Each row is a point on a tangle of strands that fork, close into loops and nearly touch. The rows are in no order.
In the rows, 128 means zero.
Points whose rows are less than 102 apart are linked; no others are. Some points are linked to none.
z_654: [103 140 113 146 134 143 137 120 136 173 138  83 128  92 140 141 110 140
  82 128 121]
z_417: [113 180 120 129 148 117 134 124 138 134 158 163 131 100 113 164 131 118
 108 137 167]
z_656: [116  35 103 166  97  73 150 144 136  82 110 105 191 192  79  84 154 121
 196 133  86]
z_313: [107 103 192  93  93 125 150  94 136 100 149 180 120 138 144  93  89 126
 162 111 143]
z_36: [ 94 168 134 123 144 128 123 124 116 107  75 113 131 111 191 157 136 109
  61 194 147]
z_454: [133 111 158 109 110 146 133 137 120 150 156 111 105 148 137  95 103 148
 155  94 126]
z_880: [ 85 165 138  97 120 161 129 114 123 125  97 144 120  67 196 170 148 108
  58 160 163]
z_361: [137 135 162 137 167 109 124  86 109 149 125 126  91 131 137 135 101 138
 128 130 119]
z_584: [134 156  74 150 149 107 129 128 133  99 112 139 147 145 111 158 131  98
 163 139  97]
z_601: [125 141 132 137 172 106 133  59 140 133 105 135  94  71 163 136 110 133
  36 154 119]
z_892: [126 137  87 160  89 202 105 171 141 148 149  71 142 114 113 126 149 130
 126 126 128]
z_994: [108 143 164  81 166  74 124  92 119  91 131 172 110 112 212 136 113 110
  87 132 144]
z_894: [100 115 119 107 131  67 152 139 128 100 103 113 143 172 156 124 103 110
 162 124 100]
z_108: [124 131 172  93 168  77 120  85 106 126 126 141  80 126 167 120  93 126
 104 110 137]
z_450: [128  76  88 187 142  75 134 141 117 109 112  92 183 182  91 122 164 117
 191 127  90]
z_899: [164  63 106  99 103  73 160 159 175 100 114 138 145 178 100 100 131 147
 211 115 100]
z_410: [112 150 173 113 125 148 101  61 129 153 160 146  62  58 152 144 128 174
  86 114 162]
z_457: [114 164 168 108 129 129 109 110 115 149 134 121  65 109 140 142 138 175
  93 139 163]
z_565: [150  88  82 182 123 137  95 165 120 132 158  82 168 163  86 109 137 109
 161 109 101]
z_604: [176 159  66 163 124 158 102 159 146 152 140 100 139 114  65 152 139 119
  94 144 108]
z_547: [127 173 140 168 141 146 128 106 118 130  78 113 119 119 137 150 144 126
  85 200 147]
z_714: [166 114 151 114 144  61 145 128 136  91 123 162  88 173 121 107 133 155
 182 125 143]
z_755: [131 158 136 123 133 132 145  74 160 178 100 135 108  53 123 156 116 123
  17 152 121]
z_377: [ 80 146 172  98 122 120 127 142 102 117 114 151 118 134 171 117 106  96
 114 127 192]
z_763: [179 116 155 127 127 119 135 138 123 106 120 157 106 187  99  94 124 135
 189 126 124]
z_989: [110 140 189  60 117 105 120 132 111 121 151 171  82 117 148 121 102 126
 115  93 185]
z_505: [103  94 141 137 147  34 147 154 110  69 103 138 183 200 150 111 136 104
 145 178 153]
z_278: [192 118  54 137 118 184  71 181 132 139 163  88 163 136  84 135 136 107
 120 128 108]
z_993: [134 157 152  90 143 137 118  80 121 109 149 194  86  92 143 138 133 146
 136 102 115]
z_240: [154 120 104 179 180  71 145 133 129 127 123 113 117 162 111 128 167 174
 166 151 131]
z_144: [175  83 100 101 130 108 146 147 154 112 119 143 128 152 117  97 112 110
 192  75  89]
z_404: [143 147 137 121 101 133 116 164  94 136 119 128 143 171  89 153 135 109
 174 125 119]
z_353: [127 112 159 111 127  53 149 166 132  91 125 136 127 193 111 103 134 164
 164 138 160]
z_650: [ 82 141 157  80 149 138  98  83 122 106 140 204 102  31 213 152 161 128
  37 130 162]
z_366: [115 101 125 126  80 121 126 203 107 140 143  81 174 182  82 101 133 132
 168 109 124]
z_23: [133 163 118 129 117 186 120 151 110 140  70 102 108 117 128 136 126 108
 113 131 116]
z_901: [ 78 126 152 158  82 169 127 150 106 145 136  98 154 152 113 127 136 112
 161 134 167]
z_740: [151 131  69 158 130 108 104 168 117 101  97 101 145 157  82 151 162 100
 163 143  90]
z_166: [ 91 154 153  69 123 138 139  90 122 107 139 189 122  93 180 138 119 120
 141  97 114]
z_958: [112 159 123 117 101 151 125 134 113 160 142 124 149 129 111 184 129 112
 158 124 121]
z_400: [202  96  93 147 157 154 106 152 128 166 121  71 119 148 117 105 145 160
 126 131  88]
z_362: [124 110 104  88 133  91 154 143 151  99 106 137 125 137 156  95 107 120
 173  76  86]
z_422: [169  38  86 148  96  97 132 173 155  96 127 116 164 190  87  84 155 133
 218 121  96]
z_696: [101 131 196 107 104  92 131 145 106 132 134 148 126 167 117 115  97 111
 141 132 192]
z_367: [113 164 135 122 137  90 139 146 126  85 115 155 120 142 160 129 138 137
 147 154 153]
z_350: [142 145 122 125 115 184 120 127 157 173 135 131 103  57  99 127 131 134
  46 116 163]
z_890: [ 84 141 100 153 156 122 146 119 135  99 120 111 136 111 184 119 112 115
 100 137 129]
z_16: [130 148  96 164 137 156 134 103 137 104 139 161 149 116 123 140 107  83
 155 124 108]
z_131: [ 82 152 151 120 108 165 130 122 104 183 118 111 135 105 128 185 135 107
 121 138 158]
z_726: [ 78 151 160  71 120 165 122 101 117 100 116 181 102  57 210 147 165 118
  75 126 178]
z_473: [175  66 114 159 124 136 108 158 105 143 138  77 157 190 101  98 145 139
 182 120  83]
z_461: [ 81 108  94 138 107  98 143 139 126 115 125  98 172 173 129 130 113  95
 185 107  76]
z_81: [171 113  92 149 122 164  97 165 124 153 190 104 162 147  95 114 120 125
 150 112 121]
z_373: [137 150 131  72 138 163 117 105 128 154 118 169  82  40 130 140 134 154
  70  89  88]
z_679: [167 166 127 140 149 132 116 128 141 161 165 133 101 101  88 151 133 155
  98 131 148]
z_284: [107 162 109 146 117 153 151  88 158 155 121  94 132  80 125 169 132 154
  75 165 105]
z_491: [101 174  88 137 142 142 137 103 153 118 131 163 151  64 133 161 130  97
  67 148 132]
z_873: [122 151 103 179 135 151 124 141 119 123  84  92 127 126 114 133 133 110
 114 153 116]
z_602: [106 112 118 164 148  91 146 155 117 128 145 103 156 151 114 109 115 122
 141 121 137]
z_375: [166 147 117 159 120 209 113 114 143 133 144 130 104 102 121 111 135 149
 115 135 132]
z_801: [161 142 111 102 147 143 124 153 133 110 103 145  87 107 141 105 119 124
 125  93 108]
z_363: [108 100 170 174  99 102 138 142  90 119 124 118 178 198  91 111 129 133
 176 134 130]
z_730: [104 132 167  96 111 194 122  92 113 164 123 132  91  82 163 144 129 116
 111  95 158]
z_242: [118  79 102 118 153  26 163 155 147 113 108 128 155 172 119 122 114 101
 174 106 115]
z_300: [146 134  95 120 118 193 108 147 140 169 154 128 130  69 108 133 114 110
  86  93 137]
z_35: [ 70 142 134 111 108 179 140 102 117 150 115 132 146  86 165 158 120  88
 131 116 160]
z_379: [117  80 205 135  86 107 144 142 109 136 139 119 151 197  91  84 109 159
 168 134 149]
z_980: [ 93 137 123 114 112 150 145 110 131  92 135 183 154 111 152 135 107  82
 163 103 124]
z_32: [221 118  92 140 160 141 103 137 150 176 135  84 106 119  86 121 136 168
  82 143 102]
z_949: [ 93 153 150 112 149 106 127 146 104 131  93 117 109 120 183 138 120  98
  70 148 178]
z_238: [ 86 100 122 124  83 117 153 130 151 105 158 134 184 158 118 117 103 109
 181 110 107]
z_139: [162 145  98 131 172 138 138 122 157 121 115 127  74  92 136 107 131 150
 104 121 112]
z_442: [129 120 127 131 128 152 126 137 119 170 148  74 133 127 131 124 115 157
 138 110 118]
z_836: [ 88 138 117 193 110 195 122 127 116 132 110 110 148 127 130 122 133  89
 125 145 159]
z_798: [109 142 159 121 124 177 128  65 129 181 112 135  97  63 141 161 122 112
  64 134 147]
z_58: [123 137 130 167  88 184 109 171 108 152 160  95 151 148 100 120 152 153
 149 141 162]
z_258: [ 94  77 118 127 120  23 167 175 149  76 108 138 184 191 104 103 123 113
 163 145 126]
z_49: [202 151  88 131 124 147 115 136 160 168 125 112 119 103  68 158 145 143
  61 148  89]
z_317: [171 151 103  78 129 186 118 141 131 135 125 150 101  75 127 127 134 146
 116  88  86]
z_879: [147 135 109 156 166 123 149  83 158 138  92 110  89  93 144 122 121 143
  71 146  93]
z_11: [173  76 125 142  95 147  96 196  91 137 164  73 182 199  86  96 153 160
 171 127 117]
z_109: [119 157 166  77 158 103 100  66 118  99 130 195  84  89 181 160 142 145
  90 130 123]
z_341: [116 101 207 125 111  91 138 113 116 124 160 137 104 182 123  90 113 163
 148 131 180]
z_864: [147 131 177 102  97 182 102 107 110 163 143 122  81 118 148 122 116 151
 138  96 136]
z_288: [112 101 180 113 132  77 160  88 143  90 139 163 126 168 155 102  97 124
 167 127 129]
z_595: [210 120  68 126 126 205  87 164 148 152 170  97 140 103 108 113 130 142
  85 131 108]
z_40: [101 152  82 136 120 188 132 130 149 137 146 137 149  52 130 146 116  87
  88 103 136]
z_239: [148 157 103 165 165 105 134 136 146 126 153 120 123 127 106 138 149 181
 120 157 141]
z_470: [ 98  92 167 110  89  83 168 120 144 102 126 151 171 185 111 112  91 126
 166 142 114]
z_391: [178 106  86 188 142 176  98 153 117 153 125  53 150 141  87 113 153 144
  98 145  91]
z_745: [ 88 143 167  81 125 140 104  63 135 132 145 173  65  28 175 151 161 168
  58 108 159]
z_263: [150 122 172  95  91 145 134 122 126 101 128 183 117 162 116 110 109 125
 185 117 130]
z_616: [145 139 108 124 172 104 137  89 133 133 118 140 124 126 134 159 119 128
 150 127  87]
z_463: [134  88 116 178 173  53 146 125 113 122  91  98 149 180 120 123 172 148
 185 154 109]
z_27: [112 125 142 146 163  51 145 111 124  90 138 162 170 187 145 143 130 111
 150 170 147]

A tip is a point with one link. Name the tips that can be reached along the links from each point below, in the order of the rows.
z_238 => z_353, z_350, z_27
z_16 => z_740
z_801 => z_404, z_373, z_284
z_949 => z_892, z_457, z_989, z_23, z_363

A fork is a point with three links, a tip a point with one. Leave the first point through the second and follow the links. Name the first fork or tip that comes.
z_353; z_714 => z_894
z_373; z_317 => z_730
z_422; z_656 => z_350
z_461; z_238 => z_353
z_361; z_108 => z_584

A piece is two or more points that can be reached from each other along the links. Count, over all rows, the pieces, the separate loops (a circle has one, a figure eight two, a Y none), the forks (points with three links) and the tips (points with one).
pieces => 5
loops => 1
forks => 7
tips => 15
